Each row is a point on a tangle of strands that fork, close into loops and nearly touch. The rows are in no order.
In the rows, zero is written as 128.
Two points are linked if the straight distance between their rows is under 116. Some points are linked to none.
dode: [122  90 132  91 135 157 129 154 136 128 152 122 137 174  83 127 151 128
 110 138 163 132 120]
nizul: [100 145 138 179 126 122 131 145 141 124 180 167 121 117 157 152 121  78
  94  87 109 158 128]
rupo: [120 108  90  83 135 129 122  74  88 123 147 122 164 167 114 120 104 141
 151 159 155  35 146]
rek: [168 140 158 120  79 118 124 154 151 126  69 109 166 134 109 104 114 184
  90 122 141 193 118]
sima: [155 118 125 106 124 148  82 120  69 124 158 165 145 107 102 124 129  97
 166 125 102  83 131]
Lovab: [108 157  85 142 126 118 156 117 158 151  93 118 100  97 142 139 117 154
 133 115  87 190  84]
bife: [131  86 120 105 147 166  91 147 141 144 121 100 124 160  97 179 140 154
 131 112 154 141 117]
zam: [170 146 181 141 144 141 133 143 124 117  95 147 130 129 129  76 148 145
 150 159  90 126 182]
guz: [ 75 129 109 137  97 146  99 189 137 164  74 133 132 134 102 141 101 163
 109  98 125 193 119]
nabu: [149 159 176 176 137  91 150 119 110 139 197 117 141 117 149 115 165  88
 116 109 113 133 119]
nus: [ 64 139 109 120 104 132 100 137  90 142 152 156 148 121  93 113  94 130
 132 115  99 109 136]
gete: [122 137  96 101 127 113 138  89  88 153 113 131 146 137 124  94 124 145
 149 141 112  57 139]
kanaf: [184 116 148 115 138 117 151 111 166 117 108  92 139 133 153 146 169 133
 123 132 154 135 102]
boma: [ 82 128  93 114 100  96 167 124 160 127 173 145 123 134 133  89 118  98
 117 136 136 171  89]
tege: [109 156 152 145 113  96 157 155 132 129  86 122 137 126 157  96 123 139
  79 135 156 134 157]
Rufef: [215 118 201 131 148 131 146 138 120 112 148  97 156 152 101 104 173 104
 101 136 142 112 127]
mari: [112 112 102 120 111  89 127 143 146 151 218  92 122 138 146 147 110  90
 157 140 178 178  82]
dof: [133  89 116 126 129 106 105 184 156 135 148 116 105 118 181 194 114  79
 137 117 171 158 108]
pon: [ 87 124  51  85 118 129 108  91 123 127 129 168 101 104 109 140 104 120
 178 120 116 143 101]
Sada: [ 79 134  93 132 115 149 152 109 161  86 118 218 111 110 140 116 111  92
 129 111  86 112 163]
Zuvaz: [ 98 120 103 109 139  97 148  73 150  79 206 172 129 106 140 127 116  61
 158 109 104 100 122]
Didak: [140 154 128 130 164 159  88 103  71 185 127 100 125 112  86 171 139 166
 152 116  98 128 107]
gunu: [119 119  74 112 127 120 102 102 132 106 142 171  96  73 162 165 117  84
 183 106  98 136 118]
zonen: [108 118  90  98 132  85 163  96 177 123 213 146 100 134 142 125 142  76
 146 135 136 140 100]
nufun: [123 143 152 140 155 153 131 128 130 137  91 114 128 146 153 128 163 158
 111 148 133  78 165]
pela: [ 72 146 121 163 103 138 122 174 145 151 125 170 127 123 115 118  99 132
 116  99  95 200 125]
Bevo: [174 136 155 124 139 195  81 145 100 123  53 113 120 146  89 111 160 176
 143 158 119 123 151]
Dira: [148 156 189 172 160 150 131 154  76 122 180 134 135 127  78 110  97 152
 101 149 110  69 184]
kek: [107 136 138 143 142  93 170  59  82 101 220 143 144 141 123 115 105 106
 107 130 110  53 144]
Pes: [ 70 108  88  95 133 106 149 157 179 134 138 101  96 136 196 166  98 122
 102 142 190 126 142]
lipu: [121 135 169 200 121 117 131 137 105 130 221 136 137 132 113 135 123  74
  98  80 118 175 126]
Lanap: [113 143 143 166 135  98 111 121 112 121 191 143 135  80 179 178 119  81
 155  91 106 121 141]
Nuku: [150 106 147 127  55 100 131 173 165 105  98 129 146 131 146 126 105 101
  99 114 166 204  89]
Neve: [ 88 137 114 131 120 139 168 139 201 110  61 149 121 138 133 113 136 151
  85 134 127 170 130]
gafe: [ 43 133 107 121 141 160 116 136 133 147 165 148 143 136  84 135 108 163
 107 118  85 134 133]
Binu: [143 114 149 137 109 113 130 127 134 174 120  39 138 139 107 181 114 176
 132  98 130 180  60]
rov: [ 76 133 125 117 154 117 146  55 100  95 194 137 171 138 107 130  85 125
 145 120  87  54 139]
vob: [119 133 160 164 140  92 109 115  81 129 171 137 145 108 174 155 117  84
 123 101 138  62 174]
butor: [144 106 136 154 124 188 106 154 190 101  50 129 102 151 147 161 151 152
 128 109 133 162 131]
gurub: [137  96  95 114 123 111 135 149 181 140 148 103 107 139 141 170 116  99
 147 128 151 180  78]
sadi: [138 106  58  67 122 108 131  88 127 122 123 141 126 166 142 122 112  99
 174 156 179  61 150]
dofed: [143 127 165 203 148 115 120 188  78 134 151 120 110 145  95 105 112 142
  41 105 157 144 194]
sukod: [112 139 160 140  94 139 111 189 152 133  43 119 151 146 111 117  98 185
  77 109 149 189 151]
bupu: [169 147 157 145 140 169 143 116 153  93 120 167 119 137 115  78 178 124
 141 166  73 101 144]
fur: [100  98 130 136 130 183  46 139 124  95  98 170 122 116 144 168 116 115
 147 114 140  92 180]
Pogap: [127 112 128 137 131  83 170 141 122 123 153 124 104 136 175 127 133  82
  76 129 200 110 149]
kag: [152 142 137 166 154 142  88 135 121 162 122 105 115 106 140 197 145 137
 165  93  99 144 116]
lus: [150 102 139 150  94 115 108 196 152 119 127 152 125 130 148 149 125  64
 114 111 162 172 109]
ziv: [110 124  78  90  87  82 149 130 149 114 110 152 117 116 150  87 117  90
 137 156 163 155  90]
turi: [122 125 120 103 133 147  79 146  64 186 141 105 147 135  81 131 135 157
 144 123 132 113 115]
big: [ 97 142 107 123 148 172 118 113 149 148 144 128 128 134  67 146 132 172
 136 110  58 167 108]
bemal: [ 93 120 105 115 151 125 126  53 122  85 165 151 142  96 128 142 106 114
 185 108  81  73 129]
Gulo: [177 137 145 125 129  89 143 114 102 143 154 113 143 112 144  97 173  87
 154 137 128 115 102]
narif: [123 184 122 162 132  87 184  90 161 137 101 115 123  91 167 102 144 155
 143 138  68 179 102]
lovip: [176 140 179 153 155 193  85 152  96 117 101 146 118 134 101  94 144 164
 170 173  88  96 177]
nav: [130 117 118  95 118 192  95 160 109 137  56 133 136 141  67 100 134 172
 126 151 142 139 130]
lut: [ 75 129  62  96 109 128  88  91  63 142 137 149 145 114 102 136  78 137
 166 112 117 101 128]
Zupap: [119 102  95 120 121 175  71 102 137  87 112 192 100 101 137 156 126  99
 173 113 109 108 144]
Zadun: [173  95 116  98  75 102 142 131 181 107 104  90 122 128 125 158 110 128
 132 119 156 200  74]
Danev: [100 151 132 139 124 121 137 117  96 168 208  99 164 131  96 107 136 144
 135 121  92 158  81]
nez: [131 161 107 145 114  81 137  99  72 163 104 121 142 107 163  93 124 147
 166 139 114  93 139]
Lozif: [184 150 205 152 156 134 141 159  72 130 177 100 149 145  93  95 148 130
 105 156 114  84 148]
Dolu: [184 113 122  91 149 113 111  93  88 149 131 105 117 105 146 139 161 110
 174 147 148  84 103]
rem: [160 154 160 139 134 122 124 128 156 134  34 100 133 117 158 107 144 195
 127 144 119 154 157]
fidug: [126 114  59  53  96  96 142 109 114 139  97 135 124 132 105  69 122 118
 149 160 161 139  93]
sebi: [182 111 144 156  96 153 110 175 170 111  42 141 112 118 144 159 127 118
 146 105 119 184 120]
Sene: [104  99 159 151 134 182  83 137  79  76 131 151 121 152 108 144  91 135
  86 145 173  35 196]
fup: [111 126 161 151 130 174  89 172 134 125 103 152 120 142 137 147 138 131
 109 119 137 112 182]
kovuv: [139 176 141 138 150  75 178  81 149 145  97  70 134  95 172 105 155 178
 124 151 105 141 106]
kize: [139 119 165 153 164 121 121  81 116  94 164 147 131 118 170 160 143  94
 129 117 123  35 174]
Ladu: [197  97 184 132 144 156 139 132 151  94 121 125 136 161 141 136 187  93
 103 134 161 120 134]
ravet: [136 119 146 127 128 115 151 123 148 156 165  72 148 153  89 139 146 148
 125 108 112 174  67]
vun: [152 106  79  86 121  92 103 118 111 145 130 120 103 111 164 145 117  89
 185 147 173  94 117]
kon: [121 170 108 150 140 153 153  86 136 168 104 120 103 112  90 143 137 170
 144 118  56 192  88]
diz: [143 152 111 129 127 125 134 111 137 131  33 121 101  91 153 138 130 160
 128 149 122 169 112]
vom: [120 114 147 121 173 103 149  73 130 111 208 121 125 142 151 152 148  93
 117 128 143  55 147]
leta: [164 115 129  82 104 142 104 139 134 127  52 112 145 127  96 108 132 167
 109 131 165 165 108]
tofa: [144 151 146 139 118  83 146 130 107 144 110 100 147 108 167  91 149 118
 122 142 146 116 135]
Kofog: [104 110  88 108 143 109 149 136 156 130  77  98  98 104 207 159 127 142
 120 150 160 115 130]
gek: [147 113 122  73 119 153 137 131  90 115 173 161 142 149  57  76 139 104
 134 171 138  66 114]
Boped: [ 51 151 107 156 122 130 156 159 190 137  94 170 106 124 159 128 106 129
  91 109  99 173 141]
liki: [106 132  85 110 117 104 124 103 117 155 219 107 135 113 117 131 131 107
 174 122 116 172  67]
zin: [135 110 111  86 132 107 173 119 186 100  96 116 116 118 190 129 149 117
 118 153 172 124 122]
Firig: [ 92 161 148 163 147 149 160 126 140 110 113 170 104 147 125  93 112 157
  94 148  94  90 206]
sivot: [127 114 143  90 128 136 126 157 101 161 128  74 167 167  83 110 135 166
 103 136 161 133 114]
Zap: [120 129 154 177 140 115 156 168 124 125 107 130 107 136 138 119 127 128
  38 112 174 144 185]
tezut: [160  81 150 122 129 153 117 126 162 147  81  54 112 157 119 206 121 174
 135  95 163 163  96]
sikan: [142 144 180 188 147 147 107 183  86 128 191 132 127 143  72 129 100 129
  65 111 120 130 158]
rir: [180 133 128 157 120 122 112 145 133 141  97 131 114  95 159 155 135 100
 163 103  93 179  96]
Tonu: [112  96 110 109 115 161 145 148 218 104  57 121 114 148 151 150 133 156
  89 126 163 177 121]
Zop: [125 153 112 118 121 138 155  98  76 114 159 158 155 134  92  65 107 139
 154 155  65  61 140]
fezaz: [137 152 156 144 132 171 126 137 102  87 156 171 133 138  70  80 103 131
 125 160  91  60 162]
runol: [154 162 151 132 165 118 156  94 143 133  76  70 125 106 175 122 170 193
 123 146 134 101 140]
ritu: [138 106 108  57 108 107 148 128 106 122 144 133 142 158  99  63 146  98
 133 159 179  92 116]

How many points has the smallest loop of links through each point below? Write none if it is on no loop.
fezaz => 10
dof => 5
kovuv => 6
gafe => 15
kize => none
gete => 8
kag => none

A piece is two or more points that can be reached from each other along the links. Count, over all rows, the pieces, the separate loops (a circle has one, a figure eight two, a Y none), the forks (points with three links) and the tips (points with one).
pieces => 3
loops => 5
forks => 7
tips => 3
